Each row is a point on a landscape with many peaks, with its height.
From any point a climber steps to the highest of the 3 points nearest to it. It stops when none of these is higher. Distance is the straight distance between rows; heights are no part of it.
Dute h=7.04: [137  59 167 119 133 133 146 111 133 129 161 101 108 131 164 132 150 139
  94 114 148 130]
goro h=8.37: [121  94 163  79 161  98 153  96 142 133 175  83  79 135 179 124 165 135
 111 123 142 124]
Rif h=8.71: [117  69 190 130 128 111 103 138 109 143 105 117 116  93 182 124 183 181
 122  61 131 105]
subi h=8.45: [112 134 107 120 110 132  66 206  52 128  85 128 107 142 163 119 139 114
 160 152  53 138]
gid h=8.58: [141 181 163 130 131  97 163  78 128  99 142 137 157 112 123 123 114  95
  82 172 122 171]
ritad h=8.30: [121 178 120 104 126 104 190 152 115 149 120 118 172 152 126  85 128  96
 134 190  78 188]
fupab h=5.04: [143  61 141 137 148 148 128 135 175 100 144 114 124 114 120 134 173 156
 127  50 158 101]
foz h=5.78: [100  84 174 126 124 109 107 128  91 145 120 115  90 122 204 115 173 151
 104  90 105 117]
Getez h=6.10: [146 103  98 158 109 154 109 137 147 129 137 144 117 113  77 142 120 134
 148 100 147 124]
Rodu h=7.27: [105 139  84  92 123 134 103 176  95 132 127 112 145 164 120 119 125  97
 136 166  83 139]
sekad h=6.58: [102  70 146  83 149  99 127 116 111 154 146  93  91 160 189 115 147 131
  95  80 134 116]
Gugoz h=8.57: [126 164 110 144 130 118 162 120 147 113 124 170 162 111  89 162  66  91
 152 141 125 160]
Mera h=8.77: [116 203 102 114 133 125 203 150 131 180 101 111 143 162  97 114  58 105
 153 194  69 141]
sodu h=8.25: [153 142 162 150 123 149 195  66 186 131 174 117 152  94 128 133 162 122
  86 131 141 148]
paf h=7.34: [125 108 118 119 140 162 198 107 217 115 165 121 103 110 107 160 157 128
 143  98 172 109]
feru h=8.33: [135 157 116 134 147 127 133 141 138 101  84 178 183 117  71 161  29  93
 196 155 118 168]
fanoz h=4.16: [144 115 101 112 136 119  59 124  95 115 137 133 108 154 157 127 124 117
 118 159 110 127]
Kaz h=8.20: [128 192 117 131 151 104 202 133 118 117  94 159 181 115 105 122  58 108
 190 190 105 142]
Gud h=8.00: [149 181 154 111 135 132 195  65 177 120 175 122 123 105 132 135 131 124
  88 164 139 121]
Kelo h=2.34: [132 112  61 109 127 147  56 173  83 138  98 147 112 134  89 123  66 133
 205 129 128 127]
lalos h=5.99: [141  68 198 122 149 104 125 124 111 129 155  93 113 131 174 113 173 175
  78  90 128 124]
Pogav h=8.22: [124 167 129 154 117  86 184 147 106 120  90 119 195 159 144 103  81 107
 126 196  78 195]
tet h=7.32: [141 187 108 131 130 138 170  95 175 122 149 147 104 122  86 145 110 100
 133 159 140  87]
Dovi h=6.43: [144  84 175 133 119 128 117 115 114 122 144 105 107 119 167 118 163 130
  86 133 122 139]
mumuz h=2.56: [152  65 134 142 132 129 102 147 119 150 115 119 104 106 119 112 145 150
 102  88 136 103]
Dis h=7.29: [109 206 107 125 163 140 188  91 178 130 145 153 121 134  75 153  78 100
 168 143 132  80]
Feref h=2.86: [118  49 134  93 149 144 125 149 138 131 132 128 120 125 100 127 149 136
 123  22 185  71]
rika h=4.49: [138  83 189 139 121 124 109 156 111 142  99 130 129  93 158 131 171 191
 139  60 168  94]
Natak h=5.45: [141  66 135 135 121 145 128 127 155 121 143 132 118 122 106 127 144 135
 136  99 159 120]
leni h=5.88: [ 70 143  59  92 104 124 109 201  87 145 110  97 117 175 104 122 133 103
 147 159  85 121]
seku h=7.17: [140 149 157 182 125 178 146  76 173  68 151 144 188 114 141 156 157 173
 103  91 162 159]
madi h=4.46: [ 93  98  71  79 126 118  79 139 115 140 135 113 111 180 168  92 154 132
 134 107 123  85]
tamin h=7.63: [123 208  94  95 147 114 170 135 125 143 129 113 132 141  92 122  92 123
 183 163 111 122]
nadi h=8.27: [152 158 130 123 116 119 161  95 161 127 167 122 120 117 108 135 149 121
 112 150 135 128]
Lod h=5.03: [134 149  68 104 112 134  83 180 138 140 125 116 100 144  80 132  95 115
 202 130 155 100]
Lova h=3.86: [130  95  84  99 128 103 104 115 142 131 130 119  98 146 140 130 149 107
 119 119 159 100]
zak h=5.05: [ 95  66 135  79 144 127 107 134 117 167 151 119  69 161 179 115 143 144
 104  55 146  99]
gebiz h=4.97: [101 115  97  76 139  99 106 134 116 123 135  87 127 161 163  98 165 114
 131 163 113 121]
med h=5.61: [108  82 114  91 142 118  92 121 115 131 137 102 100 163 194 112 147 115
  95 121 122 128]
ruvem h=8.40: [139 174 167 169 114 122 169  83 183  97 153 137 167  95 115 131 121 110
  71 142 143 155]
Dit h=4.59: [148 109 101 118 127 121  97 122 114 135 133 129 109 129 121 117 138 123
 120 130 147 126]
desur h=8.47: [137 128 115 144 115 155 175 115 195 121 166 117 136  84 108 147 165 132
 115 101 164 139]
vula h=7.64: [120 212  91 123 151 147 179 123 151 149 110 127 143 140  78 149  50 108
 178 152 109 104]
ped h=4.98: [138 117  65 119 116 152  63 160 112 131 120 120 104 140  95 133 121 105
 155 127 144 124]
fufor h=5.40: [100  70 195 133 113  80  83 152 100 143 109 125 124  83 215 110 191 198
 137  84 147 127]
der h=8.13: [122 185  68 114 131 106 145 163 117 147 133 148 173 143 114 120  74 126
 162 153 107 172]
tupa h=8.08: [140 146 201 133 118 127 194  62 160 111 179 103 144  90 149 128 151 118
  71 155 137 171]
zivi h=6.41: [145 132 101 126 125 137 151 119 172 129 152 135  96 116  90 144 126 111
 147 136 162 108]
kezit h=3.89: [108  65 178  78 156 113 119 169 110 184 155 117  73 143 193 107 176 166
  95  34 131 114]
mizo h=7.12: [136 174 129 177 139 148 193  71 196  74 119 119 171  85  99 158 149 132
  96  91 159 144]
dev h=4.79: [129  94 190 153 121 134 103 131 119 120 114 102 116  98 178 119 179 178
 121 127 146 116]
Tafa h=7.26: [155 108 150 123 139 130 151 106 165 122 177  78 108 106 138 130 162 101
  98 122 148 147]
Vuzu h=8.62: [149 194 142 131 128  97 172 111 125 107 125 138 169 125 125 113  94 107
 114 174 100 162]
lusik h=2.58: [129  56 141 154 115 137  91 147 111 136  91 150  98 107 121 139 142 147
 130  84 142 102]
Gefu h=3.50: [123 104  75 109 124 120  54 152  58 121 114 136 109 169 144 109 119 121
 158 131 105 114]
dimeg h=8.11: [149 117 193 172 112 157 133  77 132 119 161 112 178 111 150 133 176 177
  89 123 130 160]
Peb h=8.43: [127 170 137 156 115 104 171 116 151  93 134 166 184  98  98 167  87 101
 115 143 120 156]
Buvil h=8.16: [161 113 148 164 113 144 120  95 146 118 161 132 138 114 112 132 141 145
  90 127 150 128]
Renu h=8.29: [120 182 107 134 144 101 186 138 105 134  96 135 177 149 112 123  81 113
 151 173  96 184]
gem h=5.89: [123  98 178 150 117 132  82 110  82 127 127 120 113 120 185 124 155 168
  80 147 121 132]
mazom h=6.94: [137 108 136 161 127 162 147 110 174  93 161 130 151 122 116 133 164 165
 106  75 155 113]
bemo h=2.62: [ 99 101  40 106 112 123  69 183  91 144  84 106 116 186 129 123 106 113
 175 112 116  94]
leb h=7.15: [150  95 143 155 110 157 115 123 165 117 140 137 138 113 107 134 150 126
 123 114 135 142]
merib h=4.48: [109 105  75 132 120 130  55 202  48 127  96 138  94 159 136 114 121 116
 191 112 104 110]
nugo h=5.97: [132  60 173 106 160 106 156 127 145 124 141  84 113 134 142 112 157 130
 111  79 168 127]
vavo h=1.29: [101  42  98  87 133 114 120 130 139 164 121 131  83 140 123 139 137 123
 122  71 185  81]
denar h=8.74: [ 83 102  74  83 125 140  80 168  80 158 113 114 112 183 173 115 155  98
 158  96  77  79]
gifi h=3.23: [111  58 149 103 137 109 116 150 102 178 117 134  81 127 161 116 156 163
 116  50 149  85]
gebo h=8.36: [ 78 211 127 108 130 123 192 156 153 166  95  92 109 161 105  92 105 113
 124 205  54 146]
rozol h=5.27: [137  99 147 145 112 140  74 127  94 120 108 142 105 129 154 124 132 136
 112 156 118 128]
lur h=8.02: [129 201 106 126 165 127 192 116 134 115 115 131 166 133  83 135  72 117
 179 167 107 104]
piz h=8.01: [127 222 136 110 141 103 206  92 143 119 138 118 147 156 123 122 134  97
 122 181 107 130]
sasu h=8.68: [150 131 173 157 100 137 118  96 129 128 149 122 157 101 143 131 129 149
  65 158 119 162]
teb h=2.71: [114 122  95 137 112 143  45 185  68 137  64 153  88 131 143 127  96 144
 184 134 108 125]
zivo h=5.69: [ 82 107  77  84 142 126  90 151 101 146 129 101 134 182 176 111 147 103
 130 124  97 116]
Dapa h=3.39: [113 101 104 116 118 129  69 150  52 133  90 146  90 144 198 105 134 126
 137  96 101  99]
ruli h=4.72: [134 115 143 142 118 131  65 154  73 123  86 150 110 124 170 111 154 139
 116 158 109 137]
pemeg h=8.41: [135 149 138 161 108 135 106 129 123 121 111 173 151 125 106 184  77 126
 108 153 115 149]
Tabe h=8.52: [138 168 113 102 141 108 144 116 130 116 157 122 137 138 148 108 130 101
 104 175 112 156]
fum h=7.66: [122 154 141 164 154 170 220  85 206 106 150 124 123  99  90 166 155 119
 107 112 151 115]
Fof h=3.40: [113 101  51 118 122 132  57 148 105 138 108 138  98 151  78 131  86 107
 177 111 138  96]
buka h=8.23: [145 203 126  98 138 130 167  97 148 134 166 115 127 133 122 133 123 107
 134 169 123 138]
Rade h=8.54: [142 160  84 131 116 126 100 160  67 128  88 168 167 155 106 127  79 139
 151 161  98 164]
Pifal h=7.72: [148 128 189 106 148 111 188  92 171 134 202  85 114 111 180 142 169 109
  81 158 159 148]
zegiz h=8.42: [125 151 150 147 143 158 238  66 214 131 169  95 115 110 113 148 169 124
 114 126 171  95]
muv h=7.43: [151 131 135 172 108 157 104 115 146 128 120 174 146 125  98 145 138 142
 110 114 136 151]
kasek h=1.53: [127  73 172 140 159 153 100 160 121 102 112 146 126 102 107 135 170 192
 138  53 159  65]
dosu h=7.84: [129 137 111 130 121 136 104 142  95 124 105 189 169 127  78 152  19 118
 176 134  99 149]
raz h=8.24: [125 163 121 164 129 127 169  99 170 105 143 166 130  98  92 150 113 110
 117 129 142 146]
bida h=4.54: [128  85 185 153 118 116  98 142 107 132  89 125 133  93 161 122 178 176
 147  86 152  96]
bukal h=4.14: [101  97 135 122 130 131  73 135  62 116 113 118 101 144 197 119 149 133
 113 131  85 124]
nale h=7.93: [136 170  90 132 116 125 139 124 132 150 130 151 123 111  85 142  84 106
 167 142 136 131]
zelaf h=4.53: [145  62 150 112 150 132 140 144 130 129 140 112 126 110 125 138 153 147
 116  47 169  98]
Dunam h=3.42: [129  55 176 136 137 141 123 144 107 120 121 100 125 119 138 136 176 143
 114  77 135  99]
Vel h=1.12: [114  83 122 150 128 123  53 154  79 125  71 136  80 124 135 124 125 148
 145 108 137  98]
Vebon h=7.87: [152 179 135 143 130 123  88 134  98 128 112 154 146 153 124 120 107 147
 112 169  89 166]
pemit h=8.72: [139 176  79 120 134 102 119 149 138 145 120 124 122 130 107 108 107 121
 159 161 134 116]
Rimiz h=8.50: [154 143 166 168 103 121 133  98 154 102 137 153 163 105 125 144  88 131
  84 134 118 169]
zube h=8.39: [138 156 148 163 132  91 171 118 144  77 110 161 179 109  93 138  54  85
 136 179  93 180]
mimak h=8.44: [109 193 114 121 124 118 150 164 121 152 114 126 166 157 124 113 105 108
 141 173  98 154]
nin h=5.30: [142  83 121 119 126 136 136 105 165 130 152 137 114 108 104 132 172 117
 113 116 177 106]
zoto h=5.86: [139 104 202 162 104 160  99 105 140 131 138 112 133 109 151 115 151 162
 101 139 127 121]
Puvo h=8.46: [143 141 162 155 107 116  94 110 102 130 144 130 116 136 152 118 131 140
  87 155 121 169]
Suluz h=1.28: [129 122  92 143 112 141  62 170  79 139  70 188 107 115  93 153  67 134
 199 116 124 125]
Vud h=6.97: [112 143  58  97 142 125  92 169 113 141 120 121 126 158 102 126  94 121
 178 152 135 137]
Gub h=8.53: [145 146 154 133 131 106 157  77 139 119 156 152 153 115 118 125 120 109
  89 150 144 156]
Nusa h=7.92: [132 158 112 119 118 135 113 172  97 107 131 130 165 168 150 101 111 119
 135 175  65 172]
nuv h=8.26: [139 176 151  90 142 112 159  95 132 124 158  87 100 123 161 108 174 114
 104 177 118 130]
Sogu h=4.50: [ 98 191  97  64 146 125 140 169 129 138 134  66 120 159 136  90 166 107
 127 168 109 129]
Zuf h=7.81: [122 206 120 128 161 126 187  76 157 122 145 125 119 142  80 141  99 109
 136 166 129 111]
Rales h=6.96: [130 200 100  98 142 142 167 145 165 154 106 125 121 129  75 138  68 120
 201 143 135  97]
Vom h=8.14: [129 162 112 136 131 110 130 137  88 134 108 139 175 164 143  90  81 122
 134 166  85 195]
bes h=7.60: [143 142 179 168 114 168 142  75 177  89 136 124 206 111 134 151 160 166
  82 101 152 137]
tural h=0.27: [129  74 124 181  83 140  64 160 104 134  52 164  94 111 120 132 143 160
 173 100 153  80]
bive h=3.51: [115  70  69 109 113 147 113 136 158 129 139 126  91 132  75 134 137 110
 148 110 194 105]
tob h=8.51: [145 126 166 175 108 148 141  87 152 124 160 123 160 102 141 156 151 133
  66 124 119 159]
nafud h=4.86: [138  98 128 133 119 145  96 110 124 137 143 127 127 126 134 107 132 116
 112 144 136 154]
Fipu h=5.11: [133 100 131 179  93 157  88 148 121 122 101 156 123 100 120 140 118 148
 120 122 139 121]
kera h=4.73: [103  82 175 134 121 102  85 136  99 146 119 134 127 104 169 116 159 179
 129  34 139  90]
tivi h=7.58: [153 128  99 147 106 134 103 124 147 134 118 164 117 106  85 154  84 101
 136 120 130 127]
ner h=7.57: [133 209 128 127 136 104 193  92 148  97 133 151 155 119  72 147 105  99
 136 157 126 130]

Call two points neighbours if one is among the 3 nearest of the other. Go from one point of each pair to the other, from neighbour to neighbour, staying as high as possible. Name the lowest point that can't be avoided.
sasu, pemit: nale
Gugoz, goro: Pifal
subi, Rif: Gefu
zegiz, denar: med
sasu, Vuzu: Rimiz
Rade, mimak: Vom
sasu, Mera: Renu
Vuzu, Gugoz: zube

For each start below, name the point where the climber stops.
Fipu: sasu
mizo: Vuzu
vavo: goro
Suluz: pemit
Tafa: Vuzu
Dapa: Dute
Gud: Vuzu
zivi: Vuzu
nin: sasu
mumuz: sasu
fanoz: Dute
